Points on a hilly landscape, in no order, each with its height.
From any point a ball rolls to the lowest of the 2 points nearest to it. It stops when none of these is lower. Distance is the straight distance between rows; heights are no part of it.
Z440 h=6.88: [-10 -40 -28 -12  25  11 -19 -15 -10  53 -23  27 -37   1  34 -13  11 -48
 -41  24  17  10 -45 -17 -28  -7  -6  16 -31  14 -40 -19  33  -1]
Z589 h=3.33: [-35 -40 -38  10   3  15 -17 -25  53  -9   8 -43  20  -5 -25   7  -3 -40
  36   5 -19 -28  -3   0  -4  -8   0  24  28 -14  17  38   8 -20]
Z630 h=5.41: [  8   5 -21  45  14 -53 -28  50  21 -10   3  22 -36  11 -20  23 -46  17
 -42  21  13  23   1 -11  -2   6 -15 -40  -1 -12   6   2  -9  10]
Z40 h=3.66: [ 17   7 -10  -3 -40 -45 -21  -2  -9 -21  11 -11 -39  -4  22 -10  -1  -1
  12  40   4 -36  53  -7  -6 -13  14 -16   7  30   7   5 -14  10]
Z615 h=4.48: [-13  17  -3 -18   2  14  34  11 -17  12   5   0  40  17 -34  22 -27  33
  -9 -38  29  14  45  13 -23  -8   8  21  20 -26  31   3  38 -29]
Z524 h=5.46: [ 27 -47  -7  30  20   3 -13  13  32 -29  33   0 -70  25   8   4  -2  29
 -16   3 -43 -35 -33  10  32  23 -28 -19  10   6  36 -10 -31 -12]
Z129 h=3.85: [-26  28  24 -22  16  15  48  26  14 -18  22  -8 -38  54  40  27  15  -9
  19   1  46  23 -34  -3  30  23  -3  -4  28 -27  23 -59  21  14]
Z569 h=5.11: [ 44  43  42  16 -40  12  24  14 -44  15  15   0   8 -37  12   8  28  15
   8 -32 -15  28  -6   5 -44  55 -59 -25  15   0 -25  11 -21 -30]
Z982 h=3.07: [-47  33  22 -54  11  12  23  44  13  -6 -25  -2  15  45  48  24  -4 -33
   4  13  31  11  13  -8  29   8  15  -1  -2 -34  -4 -43  20  11]
Z435 h=7.27: [ 28  22  13  35   3  15  11  71 -10  25   9  31   7  14 -20  32   4  57
 -16 -20  62  32 -26  -6   5  54 -33 -52  22 -32 -17 -27 -27   2]
Z388 h=1.92: [ 22  -8 -21 -45 -24  23  14 -20  37 -27   7   2  -6  -6  -8 -10 -12 -63
  72  13 -22   6  19  36  43 -38  33 -14  21  22   2  14  10 -20]
Z944 h=3.09: [ -1  -6  13  31  -8 -10  -2  19  -5  -4 -16  29 -12 -34  48  32 -14  -5
 -23 -37 -33  27 -18  10 -17  50  12 -77  -7   8  -3 -18  -8 -11]
Z58 h=3.70: [  8  -1 -13  35 -20 -21 -27   1 -16  13 -39  23 -15 -47  27 -23   1   9
 -21 -11 -44   8   9  19 -44  11   3 -22 -27  13 -19   1 -11 -19]
Z572 h=2.94: [-40   5  -3 -27 -13  17  22 -18  47 -30  -9  -7  81   2  -6 -15   2  -9
  25 -29  15   8  33  16 -10   0  18  19 -33  13  14  -1   3  -6]
Z186 h=6.06: [ 39  58  59   9 -11 -48   2  30 -39  34 -12   8 -53  20  13  11   3   8
 -32   3  11  11  39 -19  -3   3 -28 -42  11  22  -3  17   9  10]
Z653 h=6.92: [ 16   2 -13  25  10  -6 -25  -1 -32  52 -22  20   8 -39 -34  13  -3  27
 -47  11  -3  -8 -14  27   1 -50  14  12 -21 -29   5  26   5  35]
Z413 h=7.69: [-56   8 -37 -40   1   2  24  -4 -21  22 -13  -4  32  15 -32 -21  18 -13
 -26  11  60 -16  13   6 -15 -63  31  30   5 -15   6  39  46  39]
Z786 h=6.77: [ 23   7 -19  11  14   3 -22 -15 -17  15  -6  -2  -3 -12 -83 -32  17  10
  -3  50  -2 -39   1  10   8 -66 -18  46 -21  -1  12  27  13   5]
Z676 h=6.80: [-49  33  -4  30  -6 -47  35  35   3   1  -7 -18  26 -14   2   2  27   1
 -17 -58  32  45  46   1 -25 -19   6  -4  56 -27  -5  -6  44  36]
Z355 h=8.04: [-16 -22   6 -34  15   3  -8 -22 -34 -23  -5 -13   5  49 -27 -21  51 -53
  13  64  38 -48 -34 -63  32   6   5   1  47  -8  -9   6  28  -3]
Z13 h=4.91: [ 52 -21  14  39  25  16 -17   6   7   9   8 -17  34   6 -50   1   2  20
  46  37   9 -21 -41 -15  11   2 -44  20  10 -43   4 -33 -44 -21]
Z147 h=6.58: [ 38  -4  16 -61 -14  26  33  30  37 -49  28  20 -28  24  11  -9 -50  10
 -12 -46 -49   7  20  13   6   1  20 -12 -39  25   5  -6  14 -18]
Z835 h=6.93: [ 29  22  43 -40 -17  18   2  -2 -35   6   3 -30  -4  31  22  14  20 -43
  52  -2 -50 -19   6 -44  23  24   7  -4  11 -17 -24 -36  10 -30]
Z81 h=5.66: [-15  19   9  11  26 -51  20  -2  43  12 -19  -1   5   5  50 -12  -4   0
   2   6   5  40  25  61  -6 -30  -7  -2 -16  17   7  35 -12  14]
Z30 h=7.55: [-48  10 -42 -25 -13   6  -7 -28  -5  48 -36  -6  32  -6  17  21  29 -12
 -32  24  22 -15   9  -7   6 -38  35  -7  -1 -12 -41  31  29  46]
Z945 h=6.10: [-12  30  24 -46 -19   5  28  33  -6 -31   7  47  -6  19  49  13 -65  12
 -18 -23 -19  11  40  28  17  24  52  17 -34  16 -28 -11  -7  -5]
Z197 h=5.13: [  7 -40 -28   0 -19  42 -38 -45  17 -30  32 -23  42 -42   8  25 -37  -1
  29  15 -46 -49  -9   5  31 -37  29   4   1   8 -21  28  15  29]
Z668 h=4.11: [  7  -7 -20  15   7 -13  -6  15  44 -20 -16   6 -31  26   2 -10 -27 -15
  36  15 -23  24  20 -31   9  10  10  -6   1  -5   9 -31  -2 -41]
Z976 h=7.09: [  9 -22   4   0  49  17 -12  -7 -18  61 -14  23  -5   3  27  20  14 -23
 -81   0  47  14 -65 -13 -21  22  19  -8 -15  -5 -18 -15  13  12]
Z164 h=7.14: [-48  -9   6  -7 -19  -7  16 -25 -45 -11  19 -33  39   5  29  28  47  -9
 -19 -42   1 -13 -12 -18 -11  -5  31 -45  36 -17  -4 -27  49  25]
Z544 h=4.50: [ 14 -18 -17  37  14  -5   4  15  36   9 -13  -6   7  -2 -22 -17  -2  10
  73  27  23  19  14 -14 -12   1 -19  19   8  -5   8 -42 -28 -28]
Z476 h=6.39: [-16  18   1 -12   2 -14   4   8 -13  40 -17   6   5   5  33 -18   7  18
 -26  20  68  48 -12  27 -51  10 -42  23 -19 -12   2   4 -16  34]
Z377 h=7.50: [ 29 -27  14  20  25 -32 -26 -52 -22  33  19  13  38   0   8  10  18 -44
   1  19  -9 -42  -7  -2  13 -21   2   4  16  -5 -48  13 -17  -3]
Z259 h=0.82: [ -8  -8 -17 -52 -14   9  15   2  43 -11  -7  40  -3  -7 -18 -47 -33 -54
  38  27   7  35  22  42  37 -67  55  10  -9  31 -25  47  17   7]
Z958 h=4.77: [-34  -4 -33 -18 -16 -43 -18 -20  16 -28 -18  24 -22 -50   6 -28 -50  30
  61 -40 -34   4  40  25 -50 -39  42  21  -8   8 -24   4 -28  14]
Z528 h=6.90: [ 19   8 -27  60  25   4 -24 -34 -29  -3  15  -9  28 -37 -76 -24  -1  13
  23  45  35 -29  -7  12 -34 -18  26  48 -36  -5   7   4   4   0]
Z265 h=5.80: [  1  78  42 -21 -31 -26   3  50 -40  14 -22  22 -46 -24  43  21  -8   7
 -12 -16  -9  22  14  30  17  42 -19 -42   3  -8 -19 -11 -21   2]
Z454 h=3.71: [-40 -30 -34 -16 -10  48  17 -17  24   4  30 -18  17   3  -5   4 -37   8
 -13   7 -33 -16  -7   8 -27 -26   0  22   6 -12  14  61  37 -15]
Z500 h=0.70: [-13 -31 -11  -1  13  29  -2   2  73 -67  26  15   2  20  16   7 -47  21
  -8   8 -37   4 -23 -25  32  14  13 -34 -44  31 -22   1   0  -8]
Z990 h=4.52: [ 67  18 -10 -28 -11   0 -15  27  47 -13  12  10 -22  32   4  -6 -25  36
  16  44 -39 -31  26   7  34  -4  -7   0 -57  21  -9 -15 -23 -10]
Z634 h=5.83: [  7  18  16  17  11 -16  17  14 -16  47  16 -34  23  18   2   8  29   2
   4 -16  56  39 -20 -30 -31  18 -30  -3  52  -2  -2 -46   1   8]
Z266 h=7.57: [ 17  37  25 -28   8  30  23 -14  11 -29   1   5 -33  21  78   1  21   2
  21  12 -23 -11 -17   5   6  50  -4 -22 -42  30  -8 -47 -19  -6]
Z342 h=4.68: [ 47  -6 -31   6 -10  40 -24 -15   9 -33  15 -13  -5 -26 -13  23 -35   9
  13   5 -71 -26 -41   6  30 -30   4 -29   0  -4  18   5  -5  44]
Z607 h=3.60: [-36 -31 -59   3  34  11 -25  -3  29 -18 -20  23   1   5  -8  -2 -39 -18
  -5  54  36  -4  12   9  17 -18  24  49 -27   0   3  28  -9  10]
Z262 h=7.07: [-18  25 -39  19 -12  20 -17  10   4 -33  15   5  10 -40 -51 -29 -48  25
  43   9   2 -12  27  19 -43 -13  26  29 -47  -5  15  -4  11  10]
Z708 h=2.24: [-33 -16  -2  18   1 -13  16  -2  26 -65  10  24  17  -9  52  31 -40   8
 -15 -22 -41   8  -9   6 -19  22  -3 -63  -6  10  -9  18 -12  -1]
Z331 h=7.30: [ 49 -31  -3  14   1   1 -17 -39 -19   3  34   6  49   1 -14  13  17   4
  -8  20 -28 -33 -11  33  32  -1  21   1 -15  -4 -10 -13 -18 -16]
Z878 h=5.16: [ 49 -44  17  35  12  18  -8  -6 -34  -9  39  11 -21   7   1  27  19  10
 -51 -26 -25 -16 -61  -2  40  31   0 -51  13 -12  20  -7 -12   6]
Z551 h=6.18: [  3  17   9 -42  -7  -8 -18  22  -4  41 -40   0  -6  33  13   7   1   9
 -24  47  47 -28 -11 -13 -32  41 -24  28 -42   0  -4  12 -28  -2]
Z839 h=7.45: [ 22  -2  -5  -3 -21  60  16  10 -14  -8  12 -17  40 -29 -55 -18 -28  24
  28 -37 -22  31 -35 -36  -3 -21 -41   3   3 -34  27 -24   9 -23]
Z820 h=2.36: [-11 -20  12  20   8  11   1  -3 -42  26   7 -14  47  -2 -52 -18 -10 -27
  17 -40 -24 -33   6 -50  -2  -7  -8  54  45 -45 -13   5  19 -44]
Z963 h=6.11: [ 10  22   5 -22 -23   7 -14 -28  10 -51 -14 -42  15  16  19  29  24  19
  20  36 -15 -45   5 -46  49  13   1 -45 -14  27  -6   2 -18  44]
Z824 h=3.79: [  6 -22 -17  -6 -28  26 -33 -17 -21  10  -2  18 -13 -31 -45  -7 -21   7
  21 -15 -56 -33  16  33  30 -42  35  42 -12  17  14  14  -1 -26]
Z850 h=6.71: [-50 -33 -28  -8  20  -4 -10 -13  -4  44 -43  29 -46  -1  44 -17   5 -34
 -30   2   5  31 -10   1  18 -25  34  26 -16   9   1   0  20  25]
Z691 h=2.90: [-11 -15 -20  35 -14 -11   1 -12  10 -86  26 -10  -3 -25  18   5 -45  35
  -8 -36 -23   4  10   8 -10  32   7 -29  23   9  33   9 -18  24]
Z626 h=7.26: [  4  26 -13  18 -21  28   3  12 -10 -37 -16   7  10 -34 -51 -23 -28  50
   7 -41 -32  20   6 -17 -12  10 -15   1 -19   3  11 -18 -12 -10]
Z138 h=6.64: [ 17  -5  42 -10   6 -20 -10 -13 -31 -12  28 -23  -6  35  27  11  38 -37
  47   4   8 -33 -19 -52  27  37 -18 -30  20 -42 -17 -54  -9 -13]
Z480 h=7.37: [-53  -9   6  -3   6  -5   4 -28 -16  34 -35 -14  22 -10  47  10  60 -45
 -22 -32   3 -20 -12  -7  -6  -1  44  -5   2 -22 -40  -1  31  18]
Z230 h=3.68: [-14   9  -5  15   1 -52  -2  32  -9   5 -10  28 -58  24  23 -14 -47 -32
   1  10   2  30  73 -32 -15  12  29  -8  -2  14   2 -27  24 -25]
Z895 h=6.56: [-37  -4 -37  17  54 -29 -25   9  -9  10 -48  17 -41  -4   3 -31  20 -31
 -33 -30  48  72  20  -9 -16 -18  31   1 -27   6 -10  -5  19  45]
Z35 h=5.59: [-28 -12  -2  17  -1  20  48 -10   1  29  15 -16  22  10  17   3  25  12
 -22 -38  50  50 -24   9 -63  31 -15  29  57   6   4 -29  38   5]
Z448 h=7.08: [ 25 -25 -21  54   8  -6 -27  -9 -22  34   7  12  19 -42 -11  10  -9  21
 -17  -6   1 -34 -11  63 -10   2  12  42 -10 -15  26   8 -47 -16]
Z571 h=6.42: [-27   1  -2  49  19 -35 -29  -4 -21  58 -41  -1 -13 -21 -24  -6  50 -11
 -21 -51  40  38  35 -19  -5 -18  34  10   4 -34  -5  -2   8  25]
Z730 h=6.55: [-38  24  -6  20   7 -59 -12   5 -17   5 -24  28 -21   5  33 -21   2 -10
 -35 -21  71  75  29  14 -47  25   7  -7 -28  13 -12   2 -11  39]
Z867 h=3.01: [ -7 -23 -16  10  10  -8 -28  13  12  -1 -27   8  20  -5 -38  32 -27  -6
   6  42  25 -25  22 -27  55 -31  33   9  14 -30  19  11  -9   9]
Z858 h=5.14: [ 22  11 -12   9  36 -25   0  31  41  18  15   2  21  23  11  18 -21  13
 -44  16  15  28 -17  -1 -34  16 -38 -45  -7 -16  -3   3  20  -5]
Z229 h=7.93: [-11  16  15 -19 -14   3  56 -25 -24  -2  35 -32 -35  22  54 -13  16  -9
  21  -5  30  36  15  30 -32  40 -12  22  18  20  17 -58 -14  -7]
Z465 h=6.62: [ -4  18  59  35   2 -11 -18  32   3  29 -10  -6   7  -4  -3  13  58 -13
 -13 -21  52 -12 -62 -59   7  32 -31 -53  25 -16 -14 -10 -55 -15]
Z92 h=5.84: [-10  35  26  15  13   0  -1  -9  32 -41 -21  -6  12   2 -28  27  12  41
  -5  47   5 -52   6  -5  52  -8 -19 -33 -25  -6  -2  39 -26  38]
Z203 h=6.17: [-45 -24 -21 -14 -14  30  -6 -44  26 -35  11 -22 -24  -2  16 -17  15 -12
  14  14 -18  -7 -37  22  23  -4 -24   6 -19  37  38 -11 -22  18]
Z853 h=7.77: [  7   8  21 -24 -27  24  34   5   8 -35  48 -23 -42   9  67  -4  -7   8
  29  -6 -17  30 -17  41 -22  57 -41 -18 -19  15   7 -52 -21   4]
Z369 h=7.75: [  3 -18 -62   4  -1  17   7 -32 -27  -1  19  14   7 -23 -45 -21   7  -8
 -20  42   0 -35 -20 -29 -35 -57  19  10  -3  22 -57  52  72   3]
Z868 h=6.94: [-68   0 -38  15 -15 -17  11   9 -20 -28   7 -19  17 -25  -9  -6  14  -9
   5 -23  26  24   4 -17 -18 -33  10 -39  56 -33  37  -9  49  32]
Z507 h=7.25: [  4  37  41 -66   5  38  22 -23 -19  -5 -13  -7  -6   7  31   3  33 -24
  21   7  -9 -38 -22 -14  21  19  -6  19 -25   6 -25 -43  28 -18]
Z910 h=3.86: [ 25  -2  14 -33   5  19  29 -26  15 -17  34 -27  63  19 -23 -23  18 -16
  24  15   9   0   5 -12 -31   9  -5 -16 -23  12   2 -28  37 -30]
Z277 h=3.26: [ 20 -27   1 -27 -28  10 -17 -12   1 -39  28 -33 -20  10  13  18  -8   5
  44 -43 -30 -13  14  11  53  10  17   7  24 -23  48 -33 -41  13]
Z933 h=4.46: [ 42  26  39   5 -16  12  35 -19 -29 -21  30 -32  52  13 -47  20   8  32
  -2 -62 -32  -9   4 -21  -2  27 -40  -9  34  -1  17   8   4   3]
Z527 h=3.31: [-16   2 -35  -2 -12 -33 -10  -2 -41  27   0   0 -38  11  -4 -29  15 -33
  27   9  27  -1  56 -25 -23  -9  23   7  22   6   9  -1  21 -27]
Z520 h=2.92: [-11  -9  -5 -10 -11 -11  -7 -15 -45  48  11  -3  11  19 -33 -17  12 -47
  13 -16  14   4  14 -35 -31   7  -1  37  28 -27 -14  -4  40 -40]
Z549 h=5.48: [ 14  43  44 -16 -33 -22  28  11 -24  -8  -6   5  -8 -41  46  14  12  20
  38 -41 -15  20  31  32 -19  22 -27 -37  15   0   0 -23 -27  17]
Z26 h=6.24: [ 23  21  33  18  25 -44  -4  24 -24  63 -20  12 -24 -11 -29   0   4  -3
 -39 -28  30  34  40 -17 -20  -5   2  -7   4  -1 -20  13  18 -10]
Z829 h=2.51: [ -3 -22  23  -9  26  48  23 -36  49 -51  10 -10  41 -23  -9  -2   5  10
  -9 -18 -54  -9 -26   1   1  -9  21 -23 -50  46  -1  -9   5 -28]
Z428 h=4.37: [ 16   2  11  -3   9   9  15  45 -14  12  24 -12 -61  27   0  14   6  14
   3   4  18  23 -59 -17  33   3 -46 -53  43 -36  19 -53  -4  14]
Z163 h=6.54: [-66  24 -18  36  -2 -37   3   0   0  37 -28   7 -27 -22 -19  -9  20  13
  -8 -46   0  38  44  24   6 -11  20  55  12  -9  13  37 -16  37]
Z764 h=7.80: [-27  25 -30 -52   7   9  20  -9 -27  57  -4  -1 -17  31  15 -18  35 -53
  -4  29  68  22  -9  29 -34 -32   5  29  16 -28  14  22  53  16]
Z231 h=3.93: [-34 -33 -73  42  21  -4 -44   5  10  13 -27  16  -9   4 -50 -32 -14 -25
  -8  22  43  20  39 -18 -20  14  29  39  -8 -10  22  33  11  -9]
Z330 h=5.86: [-51   8 -12   4  -1 -16  -6  13  26  15 -40 -19 -11  12  26  -8   0 -14
  14  28  11  35 -31  40  39 -39 -23  10   1 -20  19  10 -41  42]
Z416 h=7.91: [ -8 -29   3 -49  35   6  23  -9 -23  17  -4  -2  -2  35   1 -34  36 -73
  15  39  65 -10 -30  -4  -4 -17   8  24  32   6   1  16  46 -15]
Z286 h=2.71: [ 32 -12  20 -34  12   0  10 -39  12 -15  33  -6 -18  10 -13 -15  11 -21
  36   5 -33 -11  38  28  36 -61  33  -4   3  34   5  -5  25 -10]
Z650 h=4.07: [-21 -10   4 -16 -17  40   5 -16 -14  -2  20 -30  41   5 -22  16 -14  22
 -18 -56 -24 -16   9  10 -29   3 -14  23  40 -17  34  24  19  16]
Z904 h=6.01: [-41  -4 -13  18  21 -16 -10 -47  19   7 -28 -19 -15  -8  -8 -10  47  -7
  15  58 -13 -19 -27  19  31 -28 -19  39  -1  22  21  17 -49   5]
Z410 h=3.54: [ 36  -3  28   5  26  50   6 -48  26 -27   5 -15  34   9 -11  -2  27  13
   3  -8 -68 -56 -37 -29  36  29 -20  -3 -22  22 -10  25 -12 -17]
Z256 h=5.42: [-12   8  -1 -17  -5 -32  -3 -36  18  22 -23  15  15 -30  64 -17   8  11
   8  28  -2  14   3  65  -4 -27  15   5 -31  46 -30  10 -35  26]
Z389 h=4.04: [-25 -13 -44   4  17 -10 -14  35  51 -11 -20  22  25  20 -24   5 -46  38
 -11  38  44  -1  -5  -5  -4  24  -5  24 -42 -14  28  16 -28  -6]
Z817 h=5.91: [ 37 -19  33  -8  43 -17  -9  12  13  27   0 -11 -18  61 -11   8  22  -9
 -27  62  32 -38  -1 -47 -20  48 -27  23  -9   5 -19  15 -13 -46]
Z555 h=4.60: [ 26   1 -10  -6 -33   9 -21  42  28   0 -44  13 -34  -6  -8 -15 -15  20
 -23  51 -24 -27  -4 -39  10  -5 -12  23 -37  37 -29  -1   0 -28]
Z686 h=5.19: [ -5  25   9 -22  26  -2  30  50  58 -22  11  33  17  58   2  -5 -54   9
  10  15   7  48  -4  13  35  -9  -5  -2 -38 -23 -12   6 -21 -12]
Z367 h=5.31: [-50  -4  -9  -9   3  20  47   9  16  38   3 -19  -6   4  38  18 -10 -17
 -11 -65  11  36  10  43 -29  19  -6  75  40 -12   3 -13  17 -20]
Z669 h=7.13: [ 74   0  15   5 -35  -1   3   9 -33 -32  25  33   4 -18   2  13 -12  38
 -58 -20 -35  -9  22  35 -29  24 -11 -38 -27  36   3  23  12  -9]
Z731 h=7.56: [-12 -18  -2  46  -8 -20 -24 -54 -35  43 -10  18   5 -52  28  17  51 -22
 -14 -17 -16 -36 -13  13  -4 -17  32 -23  20   5 -46  14 -12  27]
Z20 h=4.80: [ 47   9  34  -4 -29  22  20   0 -34 -19  23 -15  33  10 -16  10  27  30
   5 -32   1  -2  10 -10 -39  88 -34 -24  18  -6  30  13 -10 -34]
Z24 h=7.86: [-26  12 -27  14  -8  -5  -7 -52  -5  -4   3   5 -12 -29 -13 -15  33 -10
 -13  70   1 -15   9 -10  -1 -79  20  10 -16  53 -36  51  38  27]
Z660 h=1.86: [-57  23 -15 -49 -13  15  14  35  29   4 -48 -13  63  -8  15   8  15 -22
  12 -19  14 -10  16   6  25 -17  26  35  -9 -25  -3  -8  -1  11]
Z216 h=5.68: [ 21 -42  -1  10  27  -9   0  16  44   3   1   0 -49  47  22  24  -7  -3
 -49  37   0 -30 -10  -7   6  29 -16   7   1  22  17  19  -3 -35]
Z287 h=2.95: [-35 -14 -25  49  -7  10 -30 -15  -6  20  -4 -31   8 -29 -30  18 -17 -17
  52 -19 -37 -20  10  -9 -11  -5  -2  34  34 -38  14   4  -7 -31]
Z605 h=6.60: [  9  -7  28 -44   7  19 -16 -12 -17  13 -12 -18  26   9 -31  -9  19   0
   3  45  10 -32 -64  18  24 -60 -30  32   1 -29  13  27  -6  21]
Z143 h=5.63: [ -7  17  17   0  -8 -13  38  51  -3 -20   0  25   9  35  32   7 -50  28
 -15 -24  20  61  11  21 -12  23  -3  -1  -9 -16 -14 -21 -22 -11]
Z950 h=1.85: [-16  26 -14 -24 -15 -21  -5  15   7 -23 -23  38  -5 -10  -5 -13 -45  -9
  28  22 -21  28  32   6  45 -62   7   1 -12   4  -8  31   8  22]
Z291 h=6.89: [ 55 -16   8 -21  -3  30  20   6   3  -2  17  20  -6  13 -26 -28 -37  22
 -33  -3 -43  -2  13  19 -19  -9  -7  18 -24  34   9  -3  26 -34]
Z723 h=6.37: [  0  17  15  16 -18 -20 -31  11 -13 -15 -15 -31  15   2  -8   0  46  -7
  36  18   1 -23 -30 -62  26  16 -27 -51   2 -19  -6 -22 -28  13]
Z941 h=4.23: [ 17 -17 -28 -31 -47 -13 -26   3 -19   1  -8  24 -25 -47  16 -25 -35   4
  40 -25 -52  -9  22   8 -31  -1  31 -21 -20  14 -20 -27  -5 -12]
Z940 h=4.14: [ 73   1  47  11  12  23  14 -29  15 -14   6  14  32   2  21  -1  43  21
  -2  -5 -63 -34   3  10   9  55 -17 -16 -34  47 -12  -2 -33 -40]
Z267 h=3.32: [ 26 -21 -24 -49 -44  17 -11 -42 -23 -11  50 -29 -43  -6 -17 -33  -7   4
  26   1 -23 -24  15  40   0 -34  30  45   4  28  16  20  12  16]
Z622 h=5.15: [ -9 -16  -7 -14  -9 -42   6 -47   2  11  -1  27 -38 -34  58 -27  -5   5
  13 -14 -26  -4  40  56 -38 -38  37  27 -20  51 -24  20 -25   7]
Z445 h=6.38: [ -2 -19  -1 -58 -22  44  -3 -33 -10 -21  -3 -43  22  10 -23 -38  35 -23
  42  21 -12 -14 -55  -6   9 -21 -33  10 -18   7  18 -17  10  30]
Z884 h=4.47: [ 54 -31  15   7   9  -9   3 -29 -18  -1  58 -26  53   7 -21 -18   3 -25
  37  -6 -21   9  -3  -8 -19  -6 -32 -19  32  -3 -21 -35  34 -36]
Z616 h=7.06: [ 44  23  45  54  20   8   6  73  17  22   8  18 -32 -12 -25  38  27  31
 -35 -33  40  30  -3 -28  13  58 -22 -51  32 -14  -4  13  -7 -36]
Z340 h=7.59: [ 13 -32   0   4   6  12 -19 -20 -36 -23  26  -2   9  -3 -59   0  -8  -2
 -61  23 -19 -54 -40 -47   3 -12   0   6   4   5 -24  28  40   9]
Z308 h=5.81: [  9  16  38  35  -8 -17  26  12  -9   5  -7  -4  14   7  24  39  28  -6
  20 -28  13  34  21  -1  20  18 -17 -26  33  -6  23 -42 -19   0]
Z800 h=4.05: [ 40  34   8 -22 -37 -34 -14  19  18 -52  14  10 -43  19  37  -9 -38  39
  15  29 -14 -10  40   2  -4  33 -30 -19 -35  20  11   2 -22  15]
Z534 h=2.72: [ -4 -53 -21  36 -12   2  -3 -21   4 -26  41 -28 -22 -12  -8  17  -1  20
   9 -42 -11  -2  23  25  10  27   3  20  48   3  53 -23 -35  -1]
Z86 h=7.36: [ 17 -45  50  -5  20  15 -21  -4 -15  19   5  14   5  12   8  11   6   4
 -79  10   9 -44 -64 -40 -21  29 -10 -13   2   5 -46  21  11  -5]
Z142 h=6.65: [-69  44   3  11  10 -53  36  20 -11 -21 -29   1  -9  -7  23 -11  -2   9
  -7 -80   9  64  54  28 -29   0   7  33  28  -3 -17  44 -19  38]
Z405 h=2.45: [  8  21   5  -6   8 -24 -11  21  11  -4 -16  -5  -1  16 -34   3 -31  25
  27  40  12  -1  57  11  42 -52   8   7  14 -19  37  42  -6  15]
Z371 h=4.81: [ 10 -26  -1   2 -20  32  11  -1 -36  -8  46  -3 -26  -5  13   8   4  17
 -20 -37 -10   1 -60   6   1  10 -14 -29  20  -6  33 -48  18  14]
Z165 h=6.84: [ 41  46  56  54  -6   2 -10  48   7  61   2  -6   3 -21  -3  28  50 -14
  -9 -47  77  30 -42 -32  23  72 -34 -34  54  16 -27  11 -51 -16]
Z922 h=5.62: [-16  15   2  59  34 -28 -16  28  44 -17 -37  14 -21 -34 -19  10   3  23
 -33  35   2   7 -26 -15  31  -1 -20 -30 -22  -1   4  30 -38  29]
Z847 h=4.21: [ -5 -19  -5  36   7   1 -38  16  -4  25 -29   7 -26 -16 -54 -16   3   4
 -19  17   4  -9 -12 -48 -17  22  -9  29 -23   4  21   0  -3 -22]
Z639 h=4.90: [  2   6  20 -36  22  45  26  28  -6  32  14  -7  15  30  -2  25 -35 -17
 -10 -28  17  24   3  14   3  -1  14  41  42 -26  22 -20  36 -47]
Z619 h=4.24: [ 17   4  -2  37  11   0 -32 -16  -6 -17 -17   6 -24 -60 -21  17 -33  29
  29  -6 -71 -28  20  18  49 -35  18  12   7   8  12   0 -29   5]
Z317 h=4.61: [ 11  14   5 -19  11   8   2  28  55  -3 -16  32  66   9 -10  -5 -35  41
 -20  35  -6  -1 -13   0 -13  -4  -6 -21 -52  -2  -8  18   0 -24]

Where does a ball stop that starts at each point below?
Z476 | Z660
Z13 | Z820
Z81 | Z708
Z342 | Z259
Z963 | Z607
Z291 | Z607
